Each row is a point on a tangle of strands that fork and nearly touch. The rows are in no order.
Points whose rows are less than 93.5 apart are linked; no others are. Some points are linked to none.
j_997: [ -3 -34  22  12 -27  30  51 -27 -31 -16 -32  30 -49   8  19  17  17   5
 -58 -65   2]
j_357: [ 34  18 -55 -56 -37  23  20  19 -14  -6  -6   0  -4 -28  16  35  29   5
 -15  -1   2]
j_718: [-15 -11 -21 -32  -9  -4  15   4 -80  31 -11 -70  17  -9  30  -9  -5  40
  32   1 -32]
j_642: [  1   4 -48 -28  22  42   2  -7   4  29  -2  19 -13 -66 -38  12 -18  33
   5 -31  22]
j_967: [ -4 -58 -31 -12 -17  -1 -10 -32 -41   8 -40  43 -14 -14  49 -15 -21  54
 -25 -10 -14]
j_841: [  1   5   1 -40 -26 -12  57  29 -87  16 -24 -66  37  11  26  -3  20   9
  10   7 -41]
j_634: [ 21  22 -49 -26  -5   2 -19  17  77  -2  33   5   1 -17 -33  23  25 -10
   9  49  35]
j_155: [ -2  -7 -13  48  36 -35 -67  17  59  -5  62   0  20  31  21  -4 -25  -3
 -27  34 -19]
j_594: [ -9 -22 -22   2  14  20 -45 -15  18   1   6  19 -36  27  12  77  51 -31
 -49   4 -23]
j_161: [  0  23 -19 -18  -2  41 -15   2 -14  22  40 -26   0   9   4  63  30   9
 -18 -22 -29]
j_258: [ 20  18 -58 -29   1  42 -30  16   8  22  63 -50  -6  10  17  71  10  34
 -27   3 -14]
j_962: [ 20  45  38  30  14 -25   9  36  44 -31  39  25  18  16 -11 -35 -26 -29
  -8   3  12]
j_379: [-48 -28 -23  -9  34  29 -61 -35   6  32   7 -33 -22  -8 -31  45  34 -13
   9  21 -13]
j_142: [ -4  28  33  10  -9 -35   2  20 -24  14  15 -71  50  17  20 -43 -22  -4
  71  25 -20]
j_347: [ 14  -2  31  18 -19 -56   6  24 -13 -32 -11  -2  37  14  38 -75 -38 -24
  26  28  -8]
j_632: [ 23  20 -16 -16  15  16  23   3  16   4 -21  39 -16 -41 -29  -3 -12  17
   4 -25  38]
j_439: [ -3   0  29  50   0 -30 -10  14  46 -47   1  47 -11  34 -18  -5  10 -51
 -16   7  19]
j_87: [  8   4 -38 -28 -38 -15 -21  13  46 -30  10 -30   8  12   3  13  28 -36
  51  62  15]
j_349: [ 13 -20 -32   2  27  16 -32 -16  16  19  30  40 -11  -8  38  30 -22  53
 -57 -19 -19]
j_605: [ 18  -2  28   8 -48  -5  38   7  -8 -43 -25  28 -13  22  20 -14  14 -32
 -26 -13   5]
j_174: [-13 -17 -43 -26  12  23 -14 -24 -15  22 -15  -1 -10 -43  -8   2 -13  30
  28 -18   3]
j_965: [ 27  12 -54 -27 -36  -5 -16  20  55 -34  -2  18  -2  -2   8  15  32 -30
  16  57  30]
j_596: [-20 -14  17  33  38  -2 -55 -11  20  18  20   1 -21  34 -21  57  44 -41
 -37   8 -26]
j_42: [-23   5  -3 -11  29  18  -9 -19  27  34  23 -32  23 -50 -67 -30 -20  19
  76  15  36]
j_440: [  6  14  10  32   4 -10 -19  17  50 -27  36  34  -8  34 -15  30  31 -43
 -46   3  -8]
j_64: [ 11  -6 -48 -19  -9  12 -27   4 -21  21  36 -53  -3  18  44  38 -17  48
  -8  10 -24]
j_105: [ 25  10  38 -17 -33 -25  84  27 -38 -33 -68   6  12   4   8 -45   0 -23
 -15  14  11]
j_733: [-21   4  -6  13  15 -17 -44  -3  47  12  34 -29  12  15 -13  12  16 -21
  30  41  -3]
j_452: [ 28  50  16 -18  30  -5  14  17  24  34  18  -4  28 -44 -23 -42 -46  34
  37  -1  22]
j_469: [ 22  32  40  18  -8   9  27  21  23 -19  57  29 -17  25  11   3  -5 -19
 -77 -40 -16]
j_3: [  4 -28 -40 -26 -42 -22  -7  -3 -27 -15 -37   0   0   7  50  -9   9  14
   9  31 -12]
j_74: [-10 -36  -1 -13 -21  30  33 -30 -63   4 -46  15 -30  -8   7  26  16  12
 -23 -66 -11]
j_677: [ 17  23  41  31  -3 -14  18  25  24 -41  45  30   6  19  14 -37 -27 -24
 -52 -22  -6]
j_761: [ 22  30 -13 -55 -37  -5  50  43 -56   7 -25 -67  35  -8  14   6  27  -8
  24  29 -16]
j_814: [ 23  -2 -37 -58 -15  19  60  13 -61   8 -59   9  -2 -55  -4  -9  -2  30
 -20 -19   6]
j_299: [-13  -3 -13  -1 -30 -29 -17  -1  31 -32 -22  -2   3  24  -6  -5  33 -62
  61  46  22]
j_844: [-38 -51 -29   5  10  -6 -61 -33   4  -5 -17  -4 -24  28  41  22   5  -2
  15  22 -29]
j_853: [ 36  36  -2 -50 -36 -19  49  40 -23 -15 -45 -34  24 -15  -3 -16  21 -35
  35  37   9]
j_45: [-13  23  16  -2  -3  30  31  -2 -41   5 -29 -17  -8 -20 -43  20  22 -11
  38 -44  22]
j_465: [-17   0  17  -3  -4 -23   9   7 -63  33  -1 -66  38  15  33 -30 -20  31
  55   6 -39]
j_326: [ 36  34  -7 -17  -2  -7  16  23  38 -10  -5  36   4 -22 -12 -21 -13  -1
  12  13  34]
j_987: [  2 -25 -89 -43  -7  24 -30 -12  45  -5  -1  12 -19 -40  -9  30   9  17
   6  39  31]
j_806: [ -9 -13 -12   6  44  22 -30 -24  18  33  18  31 -19 -10  -8  34  -4  22
 -33 -29 -10]
j_247: [-20  31  55  58  43 -14 -23   6  28  21  39   7  11  29 -53   9   9 -25
  -7  -8  -6]
j_882: [ 21  30  14  17 -22  12  19  26  34 -41  32  34 -19  33  -4  40  36 -52
 -65 -20   0]
j_356: [  8  -6  31  34  30  -2   0  -8  25  11  41  48  -2   8  17 -23 -45  26
 -56 -38 -19]
j_65: [ 11  37  32  -1  -9  30  74  13 -34 -29 -34  -3 -28 -25 -45  29  21  -8
   8 -54  45]
j_77: [ 23  40  -2 -23 -12  17  20  26 -52  34  34 -72  32   0  23  18  -1  37
   3 -11 -29]
j_285: [ 16  26  11  -6  -2  26  33   6   2  -8   2  32 -28   1 -29  43  25  -8
 -31 -45  17]
j_884: [-34 -64   6  26  10   2 -30 -49  -6 -16 -54  41 -36  25  14  21  14 -19
  -4 -14   0]
j_200: [-10 -36  11  30  14 -30 -23 -17 -21  15  22   5  15  13  58 -38 -57  41
 -10 -15 -40]
j_425: [-28 -28  37  42  47  22  25 -39 -21   5 -38  20 -34 -11 -35  20  -7  17
   8 -67  27]
j_613: [-12 -35 -67 -34   1  19 -25 -19 -22  23   0 -27 -13 -34  23   5 -30  60
  21   3  -8]
j_432: [-28  -6  46  65  45 -30 -43  -2  26   6  36   7  16  37 -14 -11  -7 -34
  -9  -5 -24]
j_651: [-22 -16  13  27   4 -32 -31 -15   1  -1  -4  -4  13  26  22 -23 -15 -16
  42   9 -19]
j_691: [  0  10  47  17  22   6  28 -11 -21  28  27  18   0  -4   6 -22 -39  38
 -33 -61 -24]
j_136: [-25 -20 -22  -6   8 -14 -57 -13  59   2  15 -28 -12   8 -40  34  45 -39
  20  65   6]
j_781: [  0  27  48  13   1   1  40   3 -26  -1 -31 -11   4  -4 -37 -10   5 -18
  53 -28  27]
j_160: [  3  51  61  29  27  28  20   3  -9  29  58   5   6  12 -21   5 -15  23
 -36 -56 -19]
j_822: [ -5  52  48  29  15   0  29  19  14  -9  -4 -14   3  14 -68   9  23 -35
  47 -13  41]
j_931: [-14  47  61  44  51  24  -3  -6   4  37  41  -3   5  13 -64  22  13   8
 -18 -39  -5]
j_792: [-32  16  25  25  28  -3 -34 -14  21  30  32 -45  24  13 -51   0  19 -16
  54  26   1]
j_220: [ -5 -44   0  12   8  -2 -11 -39   5   2 -31  65 -13 -12  22 -25 -32  34
 -13 -19   8]
j_575: [ 26  34   3  10   1 -27  -8  32  54 -15  25   5  30   1  -4 -26 -18 -20
  29  36  16]
j_31: [  2  -6 -39 -15 -26  11 -34  -5  12 -20   7  10 -18  27  30  60  44 -27
 -23  11 -18]
j_568: [ -2 -18  28  51  -7 -29  -5  -1  30 -53 -22  60  -5  23   4 -43 -22 -32
  -6   5  30]
j_750: [ 16  -1  31  26 -51   5  48   9  16 -66 -23  49 -37  15  22 -26  10 -21
 -75 -16  39]
j_698: [  7  -8  23  -9  10 -31  41  22 -63  30  -6 -39  44   5  40 -51 -41  40
   6   6 -42]
j_117: [ -8 -20 -63 -33   8  20 -32  -5  57  10  32 -16  -3 -33 -42  24   3  12
  23  43  27]
j_467: [-34 -19 -32 -10  32  41 -39 -38 -11  37   1 -12 -18 -22 -16  34   4  16
   2 -23 -18]
j_466: [  8 -27  30  26   2 -14  15 -15   8 -12 -26  67 -11 -10  17 -59 -52  30
 -27 -19  19]
j_319: [-50 -28 -14 -13  25  16 -35 -37  21  25  22 -46  14 -30 -69  -9 -14   9
  73  40  20]
j_244: [ -2   3  34  37  10 -48  -5   9  12 -17  -2  13  33  15  10 -65 -37 -25
  47  10   1]
j_351: [ -7  41  17   8   6  44 -11  -1 -10  19  45 -21   3  30 -17  73  55 -23
 -32 -26 -33]
j_923: [ 26  -4  33   6 -23 -15  50   5   4 -29 -32  56 -12 -15  17 -70 -42  18
 -52  -5  27]
j_232: [ 17  12  32 -23  15 -32  57  22 -43  29 -34 -20  45 -25   8 -68 -46  32
  17   9 -14]
j_970: [ 14  16  41  -4 -36   7  70  10 -34 -36 -40   4 -27   6 -11  16  27 -28
  -6 -38  20]
j_345: [  6 -48 -41 -16 -29 -19 -10 -10 -45  -2 -30  15   0   5  70 -20 -18  53
 -23  28 -25]
j_7: [-34  22  38  33  28   7  -9 -12   6  19  -6 -32  10   8 -80   7  32 -28
  60   3  31]
j_921: [ -5 -23 -66 -29   8  31 -42 -11 -10  32  36 -58 -13 -10  24  31 -36  70
   1   5 -11]
j_919: [ 17 -27  20  -5 -43 -16  38  13 -13 -29 -52  54  10  -9  39 -77 -25  17
 -67  27  17]
j_749: [ 44  19 -41 -65 -41 -11  32  30   1 -22 -55 -11  19 -42   6 -19  14 -12
  22  54  26]
j_113: [-17  22  22  26  39  27 -47  -9   8  36  45 -22  -4  23 -29  63  53 -19
 -38  -5 -31]
j_590: [ 38   6 -76 -49 -23  22  -4   8  24 -10  -3  28 -11 -39  15  20   9  20
 -14  19  24]
j_196: [ 11   1  43  37   7 -25   3  11  20 -31  49  37  10  10  30 -73 -60   5
 -60 -27 -14]
j_267: [-21 -17   2  14   0 -14 -19 -19  15 -11 -26   9  -7  20  -7   0  15 -37
  47   8   8]
j_821: [ 13  35  29 -18  11 -20  29  20 -14  29 -11 -38  41 -33 -16 -59 -38  15
  65  11   9]
j_279: [  7  22 -11 -19  31   4 -10   6  54  32  45 -27  31 -38 -40 -29 -33  29
  54  32  34]
j_566: [ 23  17  42   5 -30 -43  47  35 -15 -35 -31   3  28  10  17 -65 -20 -36
   0  21   3]
j_916: [  8  -4 -39 -17 -51  -6 -24  10 -16 -33   7 -26  -6  40  60  49  34 -14
 -13  22 -35]
j_226: [  5 -30  27  22 -33  16  48 -21   0 -39 -40  53 -53   4  17 -12   4  12
 -68 -37  37]
j_214: [-35 -53  29  49  46  -7 -42 -43   7   9 -18  30 -26  29   2  20   9 -23
 -15 -14 -12]
j_658: [ 17  -9 -48 -49 -30 -13   7   5 -16  -4 -36 -13  10 -33  20 -25  -3  19
  39  36  14]
j_492: [-19 -20 -31 -37 -26  28  26 -15 -81  14 -44 -14 -12 -26   3  23  20   6
  13 -43 -21]
j_896: [-21   1 -30 -32 -17  31   0 -10 -75  28  -4 -53   2 -17  11  27  14  25
  18 -27 -31]
j_151: [-36 -43 -20  10  12 -18 -53 -29  41  -4 -30   7 -25   8 -32  13  32 -42
  33  49  19]
j_617: [-28 -41  21  52  44 -21 -62 -22  20   3  26  18   1  39  26   4 -12 -17
 -24   2 -43]

Follow the links from the first point to the second, and from the first to the third. Name the last point that the two ways share.
j_465, j_347, j_965 -> j_267
j_566, j_357, j_465 -> j_267
j_45, j_821, j_749 -> j_718
j_962, j_379, j_161 -> j_174
j_142, j_822, j_220 -> j_718
j_351, j_326, j_379 -> j_174
j_568, j_691, j_916 -> j_677

A fork is a point with three links, a tip a point with one. Leave the first point through the second and follow the links. Name the first fork or tip that comes.
j_466, j_220 -> j_718
j_997, j_226 -> j_267
j_841, j_761 -> j_919
j_884, j_214 -> j_677
j_196, j_356 -> j_884
j_596, j_113 -> j_174
j_921, j_64 -> j_916
j_319, j_42 -> j_465
j_465, j_698 -> j_319

Name the points in between on the shortest way along the links from the first point to the second, in order.
j_896, j_244 -> j_492, j_74, j_997, j_226, j_750, j_605, j_970, j_65, j_45, j_781, j_822, j_7, j_792, j_733, j_136, j_151, j_267, j_651
j_466, j_605 -> j_220, j_967, j_345, j_3, j_658, j_749, j_853, j_761, j_841, j_718, j_896, j_492, j_74, j_997, j_226, j_750
j_439, j_642 -> j_440, j_882, j_469, j_677, j_962, j_575, j_326, j_632
